Points on a hilly landscape, in no order, each with its height.
From any point a climber steps to the highest of the 2 points nearest to it. It stops when none of these is higher. Distance is the straight distance between rows; heights are no part of it.
(1502) (h 0.68): [151 115  90 113  70  92  89 113 187 164 114 156  75  84 111 144 114  98
 141 102 128 171 102  50 132 146 135  70 109 109 106  80 152 187 163 159
  67]
(1365) (h 3.75): [101 166  96 150 186  93  77 206  89 107  99 130 123 129 119 132 157 120
 199 148 168 161 124 218 109 141  67 157 143 136 170 145 136 141 127 134
 116]
(1515) (h 4.50): [116 160 139 154 179 171 164  95 104 116 158  87 170 140 111 149 135 145
 161 133 117 100 102 124 154  97 124 170 117 135  53 112 139 103 138 149
 109]
(215) (h 0.95): [138  94 130  89 103 118  98 154 188 150 168 147  72 107  89 149 121 101
 122 147 157 165 116 133 132 210 158 124 189 153 150  98 134 130 167 148
 158]
(1507) (h 4.58): [157  83 181  94 138 131 163  75 201  93 103 148  99  89 197  62  88 140
 117 137  98 101 143 144 103 139 136  74 122 100 124 136  67 111 160  84
 162]
(1013) (h 2.51): [ 97  93 110  69 170 200 177 101  34 115 187 117 190 155 172 106 131 157
  60 140 170 149 153 141 141 133 144 179 157 135 110 147 127 119 104 110
 162]
(294) (h 1.84): [ 94 145 160  81 156 142 129 142  64 105 182 154 138 171 153 106 122 145
 144 126 150 152 126 160 129 145  77 158 174 180 160 137 145  71 134  98
 201]
(1165) (h 1.64): [142  73 113 164 146 130 159 106 152 107  85 139  87 105 160 137 130 123
 116 167 112  99 156 113 127 135 138 108  97 100 116 153 114 161 117 107
 101]
(1630) (h 3.21): [128 192 101 141 117 117 102 112 109 138  99 143 166 122 159 128 130  99
 122  80 119 137  99 113 108  65 105 141  84 101 121 138 148 164 113 138
  58]
(1275) (h 2.65): [151  82 110 164 144 164 182 100 139 105 123  57 137 150 130 134 125 170
 111 164  98 109 154 152 168 123 148 118 111 117 105 189 109 103  93  83
 156]
(673) (h 2.17): [141 123 105 139 157 100  92 155 154  99 128 149  77  99 123 124 144 122
 175 175 162 157 135 167  89 161 101 138 141 137 147 140 131 160 149 156
 137]
(1252) (h 1.62): [ 84 118 146 156 137 150 133 143 117 112  83 154 149 126 107 142 130 119
 186 121  78  73 154  94 122 128 111 107 109 154 132 106 145 117 149 141
 120]
(1096) (h 3.01): [132 122 144 106 112 127 147 120  74 125 154 172 173 163 160 120 147 148
  73 112 133 140 122 125 105  97 144 137 106 128 129 164 146 116  83  92
 150]
(774) (h 4.53): [106 187 119 147 155 121 115 125 123 111 146  93 105 174 117 144 119 140
 133 147 165 123 124 184 128 111  99 172 125 137 115 130 116 101 125 145
 130]
(903) (h 2.37): [130 124 126 141 162 163 171 100  92  90 134  56 161 158 126 126 104 157
  99 138 131  96 154 168 152 131 140 151  87 132  63 189  94  80 106 134
 157]
(796) (h 2.18): [120 108 128  88  91 140 131 116 130 103  83 174  96 107 211  83 118 119
  97 106 116 136 175  96 110 107 115  81 143 136 168 167  82 131 112  79
 123]
(921) (h 1.00): [175 104 132  92 109 115 147 110 131 152 133 120 162  88 151 107 119 139
  86  92 106 175  95  56 146 110 142 161 135 122 133 132 160 161 150  95
 119]
(855) (h 3.02): [147 139  70 150 110  86  75 208 149 145 158 158  84 127  92 168 168 106
 132 160 208 196 106 196 111 156 152 112 138 110 169 136 143 202  93 150
 105]
(1019) (h 4.03): [121 123 122 125 173  95 129 126  98  86 133 170  99 142 143 114 125  93
 117 163 171 104 141 167 100 153 137 168 108 141 126 154  94 131 130 132
 142]
(1116) (h 3.39): [119  87 165  76 187 163 198  78  78  94 163 122 174 137 162  78  84 145
  86 140 127 102 143 165 133 146 148 157 124 142  78 161 100  84 139 126
 196]
(1605) (h 3.73): [131 133 160 164 185 130 128 133 122 109 122  91 153 114  76 131 133 132
 202 147 106  97  98 153 130 162 107 142 115 135 123 106 138 100 177 164
 148]
(527) (h 4.39): [113 147 128 157 154 151 143 194  79 100 168 101 140 171 111 178 176 174
 146 175 156 145 131 192 157 112 124 169 164 162 129 124 128 131  83  90
 150]
(1488) (h 1.93): [ 91 128 166 121 140 162 159  93 134  98 145 147 110 147 136 130 121 137
 168 148 100  73 137 105 139 127 114 125 153 162  96 107 110  70 150 104
 159]
(12) (h 1.85): [ 98 200 162 135 135 102 113 123 111 137 114 102 154 169  94 107 104 127
 150  87 118  95 128 168 118 120 115 114 108 147 120 121 136  53 140 185
 155]
(1659) (h 3.44): [117 131 156  92 109  85 105 132 132 126 114 191 122 116 121 117 134  95
 143 102 117 114 133  94  93 137 128 121 119 156 136 112 130 142 174 128
 112]
(1552) (h 2.62): [112 124 156 100  67 131 130 113  90 172 125 177 162 145 137 151 134 121
 100  57 109 109 124  37 141  94 158  97 120 135 101 114 151 127 124  91
  98]
(795) (h 3.24): [151 154  71 132 103  73  71 149 160 147 141 163  94 113 104 141 151  98
 131 142 178 186 100 145  96 144 138 118 114 102 125 129 149 199 123 159
  68]
(961) (h 3.22): [122 156  97 190 138 132  69 187 145 146 139 107 106 120  58 205 183  96
 206 172 188 135  75 192 131 141  99 127 124 123 129  93 145 175 131 166
  70]
(1185) (h 2.03): [140  84  86  91 123 109 125 118 161 100 129 171  48  67 173 114 122 119
 120 155 131 165 138  68 119 167 139 107 160 145 105 129 111 193 147  80
 102]
(1381) (h 2.24): [127  72 115  99 165 165 188 133  96 119 159 107 190 131 155 112 145 170
  85 152 127 163 141 131 161 127 143 171 191 132 129 163 148 126 105  84
 163]
(1541) (h 1.42): [125  99 123 163 100 172 166  62 175 150  96 110 105 122 142 160 109 140
 126 108  81  77 124  66 191  86 164  96  97  82  87 103 115 116 115  94
  76]
(119) (h 2.47): [124 130 112 137 132 106  97 147 173 111  84 151  95  83 117 101 106  93
 193 136 108 138 140 119  86 153  92  95 111 127 145 109 125 151 188 197
 110]
(75) (h 2.98): [146  95 134 165 120 171 168 112 118 128 126  73 187 139 124 149 135 164
 138 143  85 124 128 116 177  85 138 128 133  97 108 161 143  98 105 101
 141]
(499) (h 0.58): [128 125  89 126  86 103  67 156 178 145 121 146 105  92  90 162 138  82
 180 120 133 156 104  69 128 133 102 107 128 142 127  82 162 198 157 159
  67]
(373) (h 2.14): [111 108 114 132 117  89 106 184  91 124 122 202 104 120  99 168 158  80
 142 152 153 131 135 143  99 159 160 133 137 152 143 128 124 193 113 105
 110]
(148) (h 2.82): [123 164 103 161  88  80  63 214 134 157 152 151 105 169  64 169 177 107
 154 145 159 161 111 208 120 151 136 103 145 128 189 119 147 159  78 142
 135]
(1360) (h 2.81): [133 132  97 163 178 137 130 144 128  94 106 100 144  82 145 122 150 112
 162 136 139 144 124 111 137 118  87 181 151 123 131 119 154 170 153 150
  81]
(1427) (h 1.80): [112 103 102  89 100 120 130 127 141 131 138 164  69 118 140 151 121 127
  93 136 148 140 143  75 144 173 162 138 173 148 113 108 122 164 142  82
 127]
(1290) (h 1.16): [163  95 153 116 189 100 136 151 134 120 143 113 116 131 112 112 105 123
  83 140 165 138 117 184 111 197 178 174 134 123 134 144 111 128 145 156
 168]
(395) (h 2.57): [ 61 173 123 145 112 196 128 120  83 126  69 126 154 137 172 128 102 122
 151  72  98 106 171  94 131  84  91  91 129 142 139 143 117  79 103 142
  94]
(1080) (h 1.65): [123 141 124 155  75 155 124  96 167 171  95 133 117 113 154 160 117 121
 140  75  96 111 114  39 164  65 138 101 108  92 104  98 142 142 133 113
  47]
(371) (h 3.92): [157 103 171  85 187 120 162  98 166 117 139 125 128 103 135  81  62 123
 118 145 109 109 113 156 113 183 138 159 159 129 114 119 101 119 189 147
 180]
(249) (h 1.23): [125  93 123 152 148 188 197  70 144 111 107  94 138 114 150 130 101 141
 130 125  55  81 145  85 184  95 167 117  91 103  57 144 106 103 133 108
 103]
(1478) (h 3.28): [124 127 136  84 101 135 136 157  59 135 167 164 157 173 163 113 141 148
  54  96 146 164 153 118 123 126 143 137 151 149 182 144 137 116  73  88
 176]
(1623) (h 2.33): [116 116 120 128 131  96  77 168 138 131 113 171  86 111  66 140 135  77
 212 154 143 137 119 141  98 174 104 108 135 148 163 111 127 146 176 165
 116]
(1558) (h 2.36): [149 129 103 136  73 123 113 128 179 180 132  97 107 132  96 160 126 142
  81 128 140 143  98 106 148 132 166 127 146  94 130 103 159 137 103 135
 123]
(387) (h 2.34): [104 128 173 146 114 144 115 134 147 165 178 130  89 169  65 174 168 149
 186 156 127  78 113 121 127 127 113 121 147 163 123  79 141  95 130 120
 154]
(1413) (h 4.57): [ 93 168 159 129 135 165 140  94  89 106 138 116 138 178 177  88 105 164
 148 115 121 114 133 151 126  86  71 115 129 151 136 159 118  41 132 120
 167]
(1220) (h 3.45): [167 112 133 168 190 130 177  71 159  96 136  80 103 106  82 122 113 128
 163 176 103  70 127 147 151 140 142 142  68 118  68 112  94 129 155 146
 128]
(1628) (h 4.21): [184  85 183  84 151 104 139  96 212 121 121 143 103  82 147  72  77 122
 128 148 111 120 116 167  76 192 135 102 146 116 141 129  90 123 172 125
 186]
(1311) (h 1.17): [171  95 101 130 151 124 154 111 150 140 134  79 164  93 151 135 134 151
 103 142 127 177  96  88 162 117 152 191 153  88 109 119 162 174 137 111
 102]
(262) (h 3.79): [153 143 106  88 115  95  71 214  95 149 171 155 149 127  99 143 153 111
  61  79 170 195 106 122 135 150 181 164 145 157 174 121 159 192 103 105
 111]
(1197) (h 0.81): [143  98 118 108  91  92 126  94 176 139 106 190  55  82 136 132 128 115
 142 124 119 128 129  79 112 142 150  75  82  95  90  90 114 174 175 108
  91]
(317) (h 3.35): [ 97 113 147  87 132 175 180  67  57 115 129 139 162 153 166 104  86 141
  74 113 135  98 161 125 131 120 159 119 116 133  81 151  97  69 115 128
 156]
(635) (h 1.97): [159 115 110 179 152 101 114 142 142 118 131 106  99 129  95 143 169 142
 146 189 146 142 131 189 116 148 117 134 111 102 153 144 126 144 110 133
 136]
(53) (h 2.79): [ 96 108 157 161 109 155 146 130  67 104 112 135 190 160 125 146 139 159
 158 119  86  90 156 136 120 100 115  68  98 136 113 175 132  77  99 115
 175]
(868) (h 1.06): [141  74 145 136 147 151 189  71 164 108  78 149  99  81 164  99 109 143
 130 127  70  64 149  86 153 112 173  77  81  93  90 117  90 128 160  90
 113]
(1600) (h 2.15): [ 84 179 118 141 135 211 135  99  72 137 138 125 181 135 154 153 162 120
 131  89 122 103 120  78 145  53  98 143 138 145  81 118 149 133  93 121
  60]
(578) (h 2.00): [155  91 164 134 108 123 134 103 195 113 131 138  83 138 122 115 129 147
 143 187 110  98 142 167 111 166 117  81 125 115 174 141  87  88 118  88
 205]
(324) (h 1.27): [171 103 137  86 143  73 125 134 158 133 114 136 108 110 137  70  81 112
  66 118 149 143 137 156  89 194 174 120 134 117 143 137 113 133 135 170
 159]
(1120) (h 3.70): [119 131 153 103 142 117 140 104  99 101 108 170 125 128 165  99 114 112
 104 123 118 101 165 124  98 127 134 137 117 142 119 143 111 107 144 128
 137]
(619) (h 3.51): [127 136 145 156 185 107 122 135 132 103  92 117 147 104  97  87 107 115
 196 136  92  90 138 165  98 146  96 119  83 113 141 132 111 104 177 179
 142]
(834) (h 4.49): [129 159 129 147 170 138 128 152  80 126 162 127 164 146 101 171 174 124
 133 131 169 133  86 152 140 119 138 192 124 131  97 112 151 152 119 129
  92]
(759) (h 3.23): [150 111 122 109  87  56  91 148 121 151 110 186 122  92 107 127 146  85
 127  95 112 148 105  72 116 140 152 111  98 132 133 113 154 193 148 108
  96]
(1081) (h 1.63): [131 117  93  97 112  97  88 179 122 125 108 137 139  85 164  91 129 112
  86 104 142 188 152  94 113 147 110 132 157 147 190 149 142 177 114 128
 114]
(609) (h 3.07): [101 113 156 115 123 196 176  66  98 105  91 120 128 138 191 104  78 143
  95  96 119  81 189 123 163  93 148  91  98 121  84 154  62  54 122 112
 127]
(1217) (h 2.76): [112 121 131 101 143 171 164 108  45 119 190 143 189 181 164 127 142 172
  53 119 164 150 141 151 118 103 154 158 109 118  98 161 146 108  80 111
 157]
(1397) (h 2.13): [159  85 125 140  98 113 133 106 193 162 105  84 107 104 110 137  94 128
  81 139 116 129 131 113 149 165 176 113 135  85 123 102 126 127 140 154
 143]
(35) (h 3.54): [139 109 123  68 131 111 120 184  91 141 180 145 159 137 134  94 136 133
  29  89 152 194 127 114 129 163 172 169 157 151 184 139 144 138 106 108
 154]
(690) (h 1.53): [133 123  99  73 101  82  87 166 119 111 129 171  97 124 171  71 124 107
  87 115 169 189 165 126  95 168 109 116 158 159 200 153 115 147 114 127
 149]
(1357) (h 1.77): [157 139 129 161 153 101 129 134 131 101 132 101 131 159 132  99 144 167
 132 153 133 138 131 189 106 109 104 137  95 107 162 184 124  97  99 113
 160]
(895) (h 3.84): [114 149 131 174 106 150 132 169 103 131 144  83 168 160 103 180 170 162
 146 142 124 146 119 140 154 101 102 133 175 128 143 129 157 118  86 111
 146]
(713) (h 3.09): [104 105 143 125 133 177 160 107  51 113 106 121 203 132 167 107 109 141
 103 105 101 106 165 114 116 112 138 102 113 127 104 175 126  86 100 135
 149]
(1472) (h 2.55): [146  88  81 152 108 154 129 109 211 130 115 109  73  72 111 153 127 112
 177 167 113 152 123  74 153 140 115  92 136  89 119  80 150 173 153 148
 100]
(964) (h 4.40): [130 105 149 139 188 104 143 125 101  68 138 142 104 171 128 120 130 125
 135 181 148  93 138 208 115 156 135 141  97 150 121 166  80 116 108 103
 186]
(1210) (h 0.99): [129 127 138 196 102 179 137 110 144 139  99  51 157 154  83 165 138 150
 166 126  84  65 137 117 163  92 114  75  69 103 113 134 118  80  99 133
 126]
(788) (h 2.61): [153 119 131 142 166 124 136 134 154 112 103 112 127  72 124 107 104 110
 169 133 120 140 117 114 118 151 103 150 139 121 129 109 144 157 189 185
 112]
(121) (h 2.22): [137  88 170 118 120 149 161 108 145 105 136 126 128 126 147 109 112 155
 132 154 101 112 138 136 124 139 129 111 157 117 151 167 106  82 119  72
 207]
(1525) (h 5.07): [100 182 141 125 124 145 131 104 105 131 167 106 124 191 145 132 123 166
 125 124 143 122 129 154 134  87 104 156 146 148 113 132 127  54 104 131
 156]
(823) (h 1.71): [ 78 169 121 151 151 100  94 143 105  95  82 109 125 169 113 116 103 122
 174 127 119  92 157 188 101 150  93 115  97 155 140 154 112  69 115 153
 157]
(1430) (h 2.83): [ 99 175 149  65  82 113 108 119  63 158 124 185 162 141 147 120 133 108
  72  46 133 124 134  78 108  95 141 116 117 153 127 125 134 122 114 127
 100]
(1153) (h 3.76): [147 129 127 135 175 108 159  77 143 110 121 117  97 119 128 105  83 127
 121 157 131  86 130 165 127 141 153 155  83 121  57 132  78 134 152 158
 121]
(1241) (h 3.40): [136 101 142 182 112 156 147 144 145 138 136  76 139 136  90 164 151 167
 155 164  99 114 140 133 161 114 122 107 151 115 159 131 139 108 111  95
 163]
(1318) (h 2.75): [135 166 132 141  53 101  95 160 128 176 131 150 157 149 105 163 173 115
 124  90 108 130  98  99 132  80 134  99 124 124 154 122 166 155  82 109
  96]
(268) (h 0.26): [119 135 116 193  83 137  90 135 185 157 108 106 100 119  83 151 166 116
 199 143 108 100 123 103 134 110  76  80  93  96 155  82 150 139 137 149
  98]
(1401) (h 1.02): [172  98 107 112 134  94 119 131 162 133 174 154  79 104 113 139 151 141
 116 161 161 186  86 122 125 147 150 157 146 117 130 128 139 179 142  97
 120]
(1247) (h 2.96): [116 182 119 165 105 116  95 143 112 149 124 159 161 161 112 163 171 112
 143 116 123 109 102 122 113  71 119 125  96 113 123 133 143 155 103 122
  75]
(335) (h 2.80): [142 121 140  42 114 128 151 104  92 163 165 119 173 114 176  64 104 150
  43  63 132 174 140  97 131 106 138 147 129 134 155 139 126 111 132 122
 147]
(1110) (h 2.88): [135  96 124 162 116 176 140  89 208 144 107  91 105  86 105 131 108 132
 181 151  83  96 119  73 159 121 114 103 109  93 116  69 128 121 178 161
 109]
(1225) (h 0.93): [150  87 153 113 123  96 144  75 150 124  70 198  86 100 167 109 128 131
 134 114 106  80 142  92 116 120 165  72  64  92 100 117 103 158 157  80
 104]
(1092) (h 1.05): [137  99 138 108 153 110 103 178 148 121 160 133  84 126 102 130 113 114
 130 159 169 157 121 184 111 209 156 138 177 153 171 131 126 118 148 136
 188]
(643) (h 2.43): [131 101 181  70 134 163 165  91 131  93 155 142 165 130 186  63  86 153
 125 133  98 131 121 154 107 138 101 129 170 141 146 164 105  64 141  85
 214]
(1030) (h 4.06): [102 176 146 148 168 157 128 110 139 134 124  73 137 140 103 133 116 143
 180 116 104  99 117 116 135 112  91 164 126 154  94  91 136  85 163 179
 109]
(1572) (h 2.01): [118 112 152 102 151 146 151 151  69 103 156 128 169 131 143 123 146 149
 134 134 120 155 130 129 125 137 112 163 183 154 147 148 144 118 139  92
 173]
(935) (h 1.46): [161 121 142  99 116 121 131 158 142 146 179 110 152 162 131 108 147 185
  84 118 134 186 113 152 139 121 140 156 166 124 184 141 156  85 106 101
 174]
(1268) (h 2.02): [110 144  98 106  65 116 104 121 123 129  77 179  84 129 187 119 114 105
  83  98 133 139 172 100 119 100 131  86 128 137 149 144 100 145 106  98
  83]
(1400) (h 2.27): [156  74  77 115 114 125 128 122 197 108 127 134  68  68 141 131 118 114
 145 168 135 181 123  71 128 182 116 106 160 126 126 113 130 192 172 142
 112]
(1292) (h 1.44): [130 180 156 105 148 122 137 122 124 171 150  96 165 126 121 112  70 135
 110  86 131 143 107 133 134 111 120 174 147 138 110  87 146 114 161 194
 121]
(1299) (h 3.48): [114 144  78 167 167 108  73 220 120 115 119 132 104 120  84 181 176 101
 211 170 192 159 107 226 119 147 106 127 148 136 153 131 134 166 126 158
  88]
(689) (h 4.07): [104 180 107 146 191 123 110 159  75  96 112 101 159 156 142 110 147 136
 142 136 166 145 128 201 108 123  76 173 127 135 148 153 142 115 103 140
 121]
(1174) (h 1.57): [121 188 137  76 162 125 115 147  79 150 157 111 168 140 143  80 107 122
  90  79 168 177 115 154 110 138 110 190 155 150 158 114 138 103 147 172
 145]
(924) (h 1.83): [102 146 113 148  73 140 125 112 140 139  89 157  94 127 152 167 138 119
 115 107 111 114 136  71 136  89 136  97 131 123 123 119 117 143 112  98
  71]
(837) (h 1.79): [134 124  78 122  94 112  86 192 113 135 115 121 161  95 143 151 147  99
  88  89 145 190 118  76 151 128 120 133 160 135 159 122 167 219  91 109
  82]
(539) (h 1.31): [136 160 125 108 121 149 133 121 126 181 130  78 192 119 143 131  86 119
  90  66 117 146  93  79 159  93 128 169 153 120 103  91 155 145 142 166
  85]
(764) (h 3.11): [115 142 111 154 167 160 146 140  86 112 113  66 196 116 154 142 147 136
 123 122 135 137 120 121 153 112 102 170 149 112 135 136 159 149 109 140
 101]
(1584) (h 3.74): [101 191 131 134 124 123  96 121 154 136 114 120 117 128 111 147 129 114
 164 107 127 105 108 111 107  96  95 144 131 144 107  97 139 126 148 177
  81]
(377) (h 3.00): [131 176 123  57  81 119 103 142  83 161 148 127 171 143 151  91 117 116
  40  47 143 173 137 102 118 113 133 137 139 155 169 133 142 106 115 130
 119]
(1511) (h 5.03): [144 141 122 169 167 137 148 103 121 118 156  95 133 134  95 172 157 136
 144 159 133 106 100 138 163 113 144 175 103 114  70 114 133 143 120 113
 108]
(157) (h 1.41): [103 141  97 170 114 117  95 138 158 106 115 133  64 143  60 160 151 106
 202 184 139  82 156 171 113 148  97  70  79 134 133 122  85 121 126 143
 122]
(639) (h 2.78): [ 85 153 150 141 100 197 152  83 102 123 104 111 140 166 173 131 100 156
 140  79 110  92 163 104 165  59 122  85 114 131  99 156  92  43 111 137
 107]
(210) (h 3.65): [139  98 186 111 199 140 168 111 102 101 144 120 161 115 125  88  89 124
 132 141 114  89 127 161 114 161 139 161 118 135  88 140 104 105 162 149
 181]
(188) (h 2.70): [157  95 166 150 136 136 160 117 110 125 123 111 204 119 132 116 140 162
 147 120  91 139 118 109 136 100 111 125 113 103 134 165 167 107 125 125
 148]
(1022) (h 2.16): [148  96 137 140 161 175 194  80  83 105 153  78 211 135 144 106 107 172
 112 128  95 109 135 153 162  88 139 126  86 116  46 182 121  78 117 146
 152]
(1442) (h 2.66): [134 157 121 135 103  83  76 185 138 153 142 129 100 155  92 129 139 112
 115 117 155 152 122 165 116 158 149 129 140 135 174 123 156 105 105 153
 147]
(836) (h 1.43): [133 163  98  81 103  61  61 167 141 125 105 171 101 124 133  74 108  87
 104  99 150 176 141 151  91 181 119 108 144 160 173 131 127 134 151 186
 128]
(1599) (h 1.70): [114 152 131  74 176 130 119 164  75 116 174 141 122 171 155  85 119 140
 108 120 182 175 124 190 111 164 102 188 155 155 188 133 131  94 129 124
 185]
(1228) (h 2.48): [144 110 162 150 153 127 170  91 112 115 101 146 179 115 146  95 130 133
 158 111  82 104 129 115  97  97 122 120  69 102 116 148 137 131 154 146
 119]
(558) (h 2.99): [141 115 121 129 138  97 114 162  95 146 102 146 169 102 107 145 139  86
 124  93 134 140  92  86 118 140 155 161 108 117 123 119 175 200 133 134
  82]
(988) (h 1.15): [147 122 126  80 148 113 133 124 140 136 174 137  98 132 148 104 118 140
  85 137 153 167 115 130 126 141 148 189 167 132 142 124 133 133 150 113
 134]
(1361) (h 4.09): [133 162 134 137 139 117 133  95 146 116 149  84  88 166  88 131  99 138
 124 152 135  78 124 184 138 132 146 147  77 142  75 126  73  91 126 161
 146]
(213) (h 1.58): [ 84 157  88 160 131  83  82 176 127 101 100 128 100 176  85 150 134  96
 167 156 153 110 161 217 101 159 115 112 102 141 142 146  97 117  99 153
 140]
(1021) (h 1.82): [148  98 131 155 116 115 137  93 171 103 104 145  90 121 141 107 133 139
 143 159 110  92 149 135 111 118 124  79  95  95 147 154  94 124 127 104
 140]
(1617) (h 3.14): [152  77 142 164 161 157 167  84 189 114 128 101 122  70 103 111 113 130
 173 168  79  78 122 110 140 151 123 115 105  95 107  94 113 130 181 135
 138]
(1291) (h 2.64): [110 155 142 177 123 137 111 144 127 158 176 101 115 168  60 202 206 142
 185 177 138 102  93 143 146 101 100 136 128 137 121  90 153 138  92 107
 118]
(846) (h 2.11): [167 145 163 127  95 102 130  95 149 169 111 117 151 132 129 114 106 141
  92  82  97 121 116 112 131 107 158 105 103 110 125 116 143  96 138 147
 122]
(1459) (h 1.76): [ 77 119 153 121 133 164 155 126  95 104 117 156 138 111 132 135 141 109
 163 132  90  86 155  72 128 128 103 137 163 188 129 110 140 106 151 103
 139]
(733) (h 0.36): [100 141 101 184  76 146  84 173 169 152 116 108 118 125  79 189 180 109
 192 143 122 127  92  90 148 114  79  88 143 122 146  72 171 174 101 146
  92]
(1243) (h 1.94): [143  96 133 119 115 114 130 102 193 145 119 115  74  98  97 129  96 110
 115 161 120  99 136 131 121 188 157  88 127 104 113  91  90 112 174 145
 161]
(1532) (h 5.04): [112 141 112 158 175 130 150 150  79  71 152 125 122 168 135 137 167 154
 146 180 148 113 153 195 128 107 108 156 130 149 130 165 105 139  69  84
 152]
(258) (h 2.63): [141 106 167  39 123 132 154 105 130 123 171 159 150 124 169  57 106 148
  76 103 117 159 127 110 118 136 139 138 163 145 159 143 116 100 149  85
 182]
(1609) (h 2.29): [163 118 191 120 116 122 168  80 124 154 123 135 167 118 159  82  83 158
 118  88  83 122 128 109 131  72 139 108  94 100 100 138 116  94 169 148
 141]
(1573) (h 1.96): [135 161 162 158 116 127 134 115 125 156 110  65 181 150  99 121  92 141
 121  92  99 104 129 143 144 129 137 110 102 113 114 131 147  60 121 188
 153]
(746) (h 2.12): [110 128 189 100 114 123 129  98 160 142 165 144  89 144 107 135 124 128
 151 139 123  89 105 106 130 144 129 138 157 165 105  90 127  86 173 119
 156]
(399) (h 1.45): [121 150 119 135 104 163 141  98 165 160 122  88 139 126 151 150 112 141
 131  96 108 127 100  65 158  73 120 151 157 118  96 103 149 122 135 131
  70]
(186) (h 1.35): [148 117 117  90 123  71 100 136 157 135 118 168  86  89 149  90  82  90
  97 120 171 160 143 133  86 174 152 118 128 131 131 132 106 173 153 178
 114]
(1044) (h 1.61): [164 115 144 116 159  84 120 163 145 120 162 132 119 152 138  84 154 163
 119 148 148 183 117 191 100 142 123 152 142 120 190 163 134 117 122 108
 180]
(751) (h 0.35): [126 105 117 149 155 135 117 153 142 131 149 134  95  86  80 176 164  96
 188 158 151 141  95 121 142 161 120 155 165 142 124  86 160 176 155 134
  95]
(1480) (h 2.31): [ 91 123 108 142  99  99  98 159 127 132 113 169  71 149  87 176 138  99
 138 155 145 106 148 139 111 170 156 102 146 157 131 111 113 148 106 134
 142]
(1370) (h 0.17): [149 100  98 177  69 107  91 132 174 149 106 151  89 107  75 148 161 109
 174 180 116 136 136 129 115 131 104  55 112  87 174  97 122 162 122 138
 126]
(456) (h 5.05): [157 109 157  72 133 123 174  61 170 127  92 149 101  99 204  69  53 143
  59 117 122 105 157 135 121 127 149 113 131 106  84 127  72 117 166 124
 145]
(33) (h 6.39): [116 104  92  64 140 149 165  90 109 132 117 143  94 119 195 102 100 127
  44 127 147 142 162  93 132 140 163 153 171 119 106 141  95 137 113  92
 125]
(438) (h 1.95): [121 117  96 133  98 102 111 200  84 124 105 168 149 108 123 151 159 101
 117 118 121 149 151 105 118 123 142 124 145 154 159 138 145 224  88  89
 107]
(1606) (h 2.50): [121 134 137 137 100 101 112 150 142 144 106 122 109 138  98 145 121 119
 126 139 120 106 134 138 122 152 138 111 129 131 157 127 130  94 126 149
 154]
(1435) (h 3.47): [122 205  86 120 115  94  76 145 144 153 119 142 117 127 130 133 125  93
 117  96 157 145 108 131 102 115 123 139 130 119 128 119 149 165 119 171
  74]
(579) (h 1.13): [149 116 128 172  97 144 138  79 186 155 115  54 115 133  75 149 127 145
 145 155 103  81 134 134 164 132 122  95  61  94 116 117  95  96 132 141
 147]
(459) (h 2.35): [ 96 137 137 122  98 153 134 129  96 114  71 153 115 136 193  92 108 128
 131  96  99 121 184 111 119 105  95  80 145 145 182 162 100  74 119 110
 135]
(234) (h 2.97): [126 163  97 181 122 107  90 159 133 140 134 136 121 143  63 184 188 100
 177 168 143 112  92 166 125 112 113 128 100 112 135 113 126 174 104 127
  90]
(847) (h 4.08): [113 172 125  95 143 113 104 193  58 144 179 160 171 156 117 155 177 112
 106 100 182 165 100 158 122 124 152 182 146 153 150 120 164 167 101 114
 111]
(498) (h 3.43): [119 158 107 154 122 141 125 164  92 126 118  86 182 147 143 155 153 149
  87 111 136 150 136 149 129 103 123 136 145 113 151 157 162 143  63 112
 124]
(517) (h 1.32): [128 169 133  96 105 123 113 144 129 173 184 123 135 168 123 138 131 153
  80 110 146 160 107 126 141 108 149 173 161 141 147 125 156 111 102 110
 148]
(552) (h 2.56): [152 139 111 139  61  93  82 164 160 179 141 128 119 120  88 167 160 111
 108 122 137 173  87 103 140 128 138 106 134 108 161 100 172 171  98 124
 109]
(997) (h 1.40): [146  92  99 149 179 148 166  89 130 107 103 118 131  90 174 126 136 134
 109 137 108 126 132  84 159  98 152 156 117 101  91 134 149 177 119  96
  80]
(1300) (h 0.85): [ 96 161 124 191  94 170 123 135 127 128 105  96 142 167 120 174 130 140
 147 109 106  81 144 122 149  76 114  85 104 125 123 150 122  90  71 117
 111]
(223) (h 0.47): [111 150  98 157 111 143  96 176 145 125 138 127 124 103  95 192 174  92
 186 132 143 153  88  82 149 116  88 128 155 151 123  72 170 203 136 137
  61]
(567) (h 1.28): [131 127  97 176  88 141 115 103 206 126  99  93  51 115  83 151 119 128
 171 174 114  87 158 134 135 152 112  63  82  98 124 106  82 108 130 157
 122]
(998) (h 5.58): [144 118 126  57 151 118 177  68 137 151 123 128 119 111 190  58  64 138
  31 108 150 141 138 128 129 131 162 172 153 116  95 124  84 141 146 132
 128]
(1177) (h 2.38): [ 92 132 143 116  99 183 139 116  53 146 142 157 194 146 145 157 157 130
 112  77 122 121 120  60 141  78 128 131 141 166  85 122 157 122 101  96
 107]

Where does a climber stop that starts at each point below?
(517) | (895)
(1459) | (1525)
(249) | (317)
(1292) | (1511)
(1311) | (377)
(1185) | (1525)
(268) | (317)
(1116) | (33)
(539) | (317)
